Points on a hilly landscape, in no order, each with its height.
A ball rolls from a point to whichever of its 2 nearest points has the largest drop for the distance, and stops where none of them is lower. Distance is the straight distance between rows; heights are no part of it.
Q_375 height 1.15: [120 106 126 132  89 165 123 104 117 115 135 110  99 181 143 188 116  82
 108 145 145 127]
Q_687 height 4.09: [159 147 105 137  88 115 131 149 123 176 145 115 148 129 129 116 125 123
 141 113  93 141]
Q_144 height 6.48: [ 58 169 181  97 152 103 127 123 122 125 161 112 100 113 148  99  90 176
 145  85 109 143]
Q_134 height 2.27: [124 123  98 116  95 114 101 134 117 148 175  72 118 172 170 180  68  75
  93 131 104 142]
Q_196 height 3.85: [173  98 106 150  94 102  95 139 109 194 144 137 165 156 126 104 106  99
 152 120  82 144]
Q_422 height 5.97: [117 167 139 149 117 113 170  75 102 151 126 129 157 135  79  86 134 137
 119 112 133 122]
Q_156 height 2.48: [118 167 114 138 134 177  98 132 142 140 121 117 120 174 129  82 151 175
 194 131 153  89]
Q_488 height 4.98: [ 99 104 171 123 171 140 137 121 154  96  93 166 145 103  75 112 139 139
 162 109 149 131]
Q_106 height 3.69: [126 179  95 137 157 125 145 149 156 143  99 116 126  89 120 131 166 126
 105 124 143 117]
Q_166 height 3.60: [152  93 110 141 104 125  83 128 116 193 124 137 145 152 115  52  82 129
 160 119  93 150]
Q_867 height 5.19: [ 78 127 145  85 129 152  92 107 155  86 144  92  90 142 202 135 118 146
 110 143 100 135]
Q_685 height 0.61: [143 140 120 181 101  89 116 112  93 170 114 125 168 173  79  97 153  73
 131  90 135 106]
Q_125 height 4.54: [ 86  92 150 122 165 123 131  67 102 133 135 164 119 135  96 125  87 167
 127 189 137 165]
Q_619 height 6.58: [100 156 201  86 104 135 151 139 121 114 168 137  95 119 152 102 119 176
 168  89 109 126]
Q_706 height 1.58: [166  94 130 191 123  83 112 108  83 163  96 155 179 160  62  84 154  84
 137 126 135 108]
Q_654 height 2.35: [145 102 124  99 136  61 138 166 128 129 171 140 169 132 132 220  86  51
 109 113  99 136]
Q_350 height 2.89: [157 127 165 140  99 207 155 135 133  61  89 102 126 117 133 142 139 178
 172 119 156 101]
Q_446 height 6.34: [ 51 172 164 111 173 129 141  74 136 126 142 106 125 129 124 100 108 170
 127 128 138 130]
Q_720 height 3.97: [127 120 192 123 124 116 152 118 106 112 143 133 147 108 114 142 137 168
 140 154 103 153]
Q_775 height 4.50: [104  88 135 163 157 125 118  72 124 114  73 110 153 138  67  64  97  94
  80 135 166 122]
Q_579 height 4.99: [136  84 117 131 143 126 117 134 148 131 104 146 135 103 107 121 113 126
 132 145 111 157]
Q_903 height 4.68: [120 171 187 130 131 115  97 170 116 126 145  95 101 138 171 166 182 151
 140 138 129 112]
Q_20 height 6.67: [118 124 191  76  83 153 154 118 134  81 171 131  85 120 191 139 129 158
 141 124 108 114]
Q_568 height 1.36: [160  79 144  81  87 148 120 161 167  70 151 113 169 134 156 171 121  65
 124 108  92 132]
Q_310 height 2.01: [131 133 150 116 131  63 111 174 126 129 166  82 157 141 149 219 103  55
 102 127 102 122]
Q_734 height 2.05: [177 153 156 106 105 151 141 186 161  79 139  89 111  80 185 161 181 146
 122 137 120 102]
Q_464 height 4.35: [154 184 165 122 110 102 186 155 108 139 169 129 141  91 134 157 170 138
 112 116 130 126]
Q_138 height 3.28: [138  63 130 168 150 133  78 117 121  97  72 162 167 152  88 130 162 110
 131 148 158 123]
Q_524 height 4.82: [ 84 154 101 114 180 100 128 127 131 143 136 135  88 108 160 150 111 149
 101 110 129 144]
Q_247 height 1.64: [136 103 192 115 120  84 109 164 140  89 146  79 189 134 127 197 124  56
 109 112  97 130]
Q_349 height 5.25: [ 94 146 148 128 177 123 160 145 144 136 109 154 114  82  68 102 106 149
 174  99 148 130]
Q_490 height 2.03: [115 112 185 130 148  80 119 151 137 105 125 117 171 105 113 189 160  77
 117 105 104 143]
Q_81 height 4.73: [102 157 146  96  82 130 168  80 116 121 178 143 140 152 148 141 136 115
 105  90 113 130]
Q_790 height 4.34: [115  97  75 132 141 101  86 156 126 169 114 194 120 140  92  70  98 103
 171  76 128 140]
Q_933 height 4.55: [100 135 132 114 157 133 133 142 146 125 112 110  94  87 129 130  98 151
 133 139 119 149]
Q_303 height 1.70: [179 112 132 101  87 154 140 177 170  78 143 107 137 108 167 179 151  96
 131 127  99 117]
Q_93 height 4.43: [ 90 107 146 131 147 134 117  82 155  86  94 134 169 131 101 122 158  92
  97 105 133 131]
Q_142 height 3.81: [ 97  52 123 146 162 137  67 128 130 116  85 183 115 159  85 116 117  90
 128 147 169 141]
Q_502 height 1.20: [108 153 113 109  93 171 141 109 117 144 150 158  88 168 125  90 103 154
 171 108 140 121]
Q_266 height 4.22: [ 86  76 146 136 161 150 109  95 113 118 107 170 102 151  83 127  92 126
 130 161 169 144]
Q_425 height 3.39: [127 190 131 119 143 135 152 128 110 159 147 136 112 126 147 130 165 181
 124 165 152 122]
Q_611 height 5.03: [ 98  88 117 142 158 145  88  85 139 123  93  91 125 138 115 113  87 133
  96 180 133 150]
Q_856 height 3.79: [157 125 206 137 130 124 162 154 101 103 136 134 117  88 114 165 147 192
 160 175 124 138]
Q_474 height 4.38: [154 173 177  88 141 107 116 206 102 146 168 147  71  87 202 149 186 172
 149 145 149 100]
Q_976 height 5.26: [ 86  93 107 105 127 166  81 107 157 108 114  79 100 141 162 123  76 118
  94 151 108 160]
Q_479 height 5.01: [100 165 142 105 121 170  86 149 156 114 132  74  80 155 205 120 149 163
 144 133 124 102]
Q_982 height 2.90: [132 119  76 100 112 104 127 159 108 148 189 119  82 130 178 168  56 134
 106  82  97 161]
Q_56 height 4.81: [124  74 116 151 162 123 100  71 134 141  87 117 154 129 103  67  90 119
  89 166 123 140]
Q_565 height 1.75: [138  96  97 147  97 137 110 103 108 148 134  91 119 176 131 176  89  78
  88 175 133 138]
Q_407 height 0.91: [164  62 103  94  83 158 120 155 160 104 145 133 139 124 140 148  88  75
 121 123  97 158]
Q_542 height 1.37: [167 114  31 123 119 112 118 159 132 173 139 183 113 115 140 108 112 136
 150 125 102 144]
Q_485 height 4.16: [142 154 187 129 113 109 180 112 119 108 148 120 183 101 113 145 177 148
 118 123 109 135]
Q_188 height 5.74: [134 158 103 155 151  80 187  95  93 177 132 169 134  97  79 109 125 148
 108 134 137 131]
Q_644 height 3.23: [140 120  90 151 130  96 155 103 127 148 112 124 144 111  91 138 110  73
  81 121 126 136]
Q_642 height 4.71: [120  91  90 131 129 122 120 129 133 134 107 186 131 125  84  92 112  97
 138 106 131 142]
Q_195 height 5.33: [119 181 118  80 139  89 152 148 133 124 181 121 118  84 203 159 149 130
  69  79 120 121]
Q_224 height 2.58: [129 117 102  95  87 108 111 146 129 135 182  72 125 133 179 140  46 106
  99 101  71 160]
Q_973 height 3.98: [138 158 182 111 166 146 156 163 134 119 128 160  96 100 156 147 193 194
 175 158 165  95]
Q_595 height 1.42: [176  54  78 113 102 129 128 167 140 148 140 143 122  97 126 144  51  91
 122 137  92 175]
Q_147 height 6.74: [109  87 180  71  81 168 149  99 144  65 158 142 111 139 177 148 119 113
 120 110 112 133]
Q_248 height 2.34: [167 120 158 184 126 109 129 122  98 158  98 133 179 135  72 107 155 148
 165 137 126 120]
Q_402 height 3.21: [164  98 137 135 122 198 169 117 135  64  89 146 124 105 113 150 139 177
 159 163 164 115]
Q_75 height 4.08: [139  80 123 193 144 116 122  78  84 120  70 119 140 162  66  87 116  95
  92 171 174 106]
Q_174 height 1.79: [151 124  68 164  88 122 119 121 126 131  99 129 148 166  91  67 149  60
 123  96 138  97]
Q_199 height 4.31: [ 98  88  96 125 154 118  85  84 105 156 143 182 116 165 123 104 100 160
 147 188 117 158]
Q_108 height 4.75: [107  63 183 120 144 157 122 108 145  73  95 177 169 122  85 116 133 118
 125 105 155 146]
Q_260 height 2.44: [144 111 175 139 126 124 125 149 146  89 101 129 186 114 111 168 187 110
 145 103 118 125]
Q_404 height 4.56: [123 182 147 121  93 116 188 114  96 145 173 135 119 135 136 163 141 121
 107 104 138 124]
Q_509 height 4.30: [125 141 129 130 112 125 126 156 119 159 135  99 107 115 128 114  87 147
 145 113 101 154]
Q_934 height 2.02: [135 128  57 115 143 133 103 164 165 146 117 183 112 118 141 107 150 133
 166 124 115 132]
Q_983 height 1.92: [172  94  52 137 129 101 114 173 138 179 126 140 118  91 133 125  78 114
 135 122  87 164]
Q_96 height 1.86: [116 126 115 148 103 173 124  71 128  91 104  91 119 172 127 157 141  95
  86 142 157 109]
Q_853 height 5.51: [119 172 129 150 179  85 168 144 118 175 112 148 128  74  71 113 129 156
 139 117 145 131]
Q_277 height 2.86: [148  77 163 163 128 154  97 132 118  78  79 158 181 142 101 156 171 129
 167 114 160 119]
Q_650 height 2.62: [139 152 197 123 120 170 142 153 148  66 110  80 131  98 146 121 156 185
 165 114 129 104]
Q_168 height 3.71: [138 174 153 131 149 145 156 125 125 119 122 142 128 117 147 156 206 168
 125 161 160 101]
Q_564 height 2.91: [175 136 114 184 104 148 142 123  93 134 100 137 142 159  80 118 168 143
 158 149 162  96]
Q_831 height 1.91: [102 164 129 114 135 157 117 158 144 152 137 135 103 138 125  78 116 170
 201 101 129 119]
Q_658 height 2.69: [127 140  77 126 175 124 120 122 157 140 119 181 141 116 120  94 169 166
 156 164 129 116]
Q_29 height 3.24: [158 107  93 155  99 134 104  82 120 167 111 111 160 158 118  22  97 112
 122 126 102 119]
Q_335 height 4.53: [147 163 169 105 124  99  83 212 133 123 164 117 102 102 191 144 180 152
 156 126 103 114]
Q_501 height 3.91: [113  97  95 131 138 127  86 127 128 175 120 154 132 150  92  22  70 136
 179 104 123 135]
Q_454 height 4.84: [110 173 157 127 124 138  92 154 142 113 130  56  94 148 197 173 167 119
 108 130 132 103]
Q_210 height 4.95: [ 87 162  98  93 117 126 151  83 150 113 149 145 135 127 159 122 141  99
  88  68 115 129]
Q_733 height 2.92: [170 136 132 154  90 123 180 105 128 128 116  71 175 114  92 148 121  83
  87 123 124 121]
Q_668 height 3.51: [139 129  53 150 137 141 142 121 116 155 116 136  58 126 119 143  94 138
 108 192 153 130]
Q_780 height 2.33: [134 154 162  88 119 153 142 174 173  79 127  98  90  74 177 122 144 160
 141 121 108 112]
Q_608 height 3.96: [119  93  72 145 160 110 106 113 108 158 118 169  87 135 116 144  96 135
 123 196 132 153]
Q_854 height 2.50: [138 139 146 167  86 152 165  83 104 112 110  82 149 156  87 150 136 100
  92 124 158 113]
Q_759 height 5.27: [117 174 101 109 132  83 117 153 107 163 186 130 114 141 185 181 133 118
  96  81 123 130]
Q_989 height 3.22: [133 178  79 129 177 115 126 128 162 144 108 154 152  99 137 107 204 149
 114 152 142 108]
Q_969 height 2.82: [102 132  97 145 161 159 120 132 133 140  99 131  64 140 100 122  98 143
 156 162 169 114]
Q_55 height 4.20: [133 170 144  87 175 136 127 182 130 156 139 163  79 101 196 139 190 177
 158 150 167  97]
Q_418 height 6.16: [105 170 140 150 151 142 150  80 126 133 114  93 147 136  96  87 133 171
 128 147 147 112]
Q_396 height 3.46: [166 108 112 195  97 146 138 119  83 124  77 119 132 165  60  94 133 100
 134 134 175  95]
Q_640 height 4.05: [122 153 124 140 146 125 154 111 167 103  92 109 158  92 109 139 175 103
  91 117 128 122]
Q_814 height 2.97: [129 201 113 138 123 170 117 130 124 153 129  85 115 160 151 101 163 180
 141 153 154 103]
Q_898 height 3.53: [147 121 168 151 153 161 162 119 116  95  99 126 130 104  96 149 139 199
 157 184 155 123]
Q_313 height 5.44: [159 158 118 109 103  98 125 180 130 142 181 115 143 123 174 165 148 111
 125 114  96 131]
Q_300 height 5.08: [ 77 163 111 113 170  60 100 135 116 151 171 119 119 126 180 153 120 151
  91  65 103 151]
Q_118 height 2.70: [138  94  92 132 148  64 131 131 119 155 148 139 150 119 121 195  88  67
  87 121 108 154]
Q_421 height 2.64: [166  91  72 166 110 130  93 107 122 128  83 126 162 172 107  19 137  88
 130 126 129  93]
Q_103 height 1.99: [ 95 169  87 131 131 150 150 106 109 158 139 133  69 149 118 105  83 153
 137 126 163 120]
Q_597 height 5.18: [141 169  82  84 106 122 174 123 156 117 170 133 142  96 181 147 149 107
  77  97 111 129]
Q_682 height 6.83: [105  87 139  91  90 187 138  76 143  84 131 134 123 149 140 115  94 116
 104 126 129 152]

Call two points neighbours if one is among the 2 nearest of the other. Go from one point of each pair to the other, from neighbour to neighbour, staying as low as possible. Name the highest point that can't be avoided.
Q_375 / Q_542 => Q_195
Q_247 / Q_502 => Q_125
Q_247 / Q_375 => Q_644
Q_375 / Q_166 => Q_976
Q_542 / Q_407 => Q_983

For each start below, name the point where the ball stops.
Q_579 => Q_166
Q_349 => Q_542
Q_485 => Q_407
Q_682 => Q_685
Q_199 => Q_502
Q_20 => Q_542
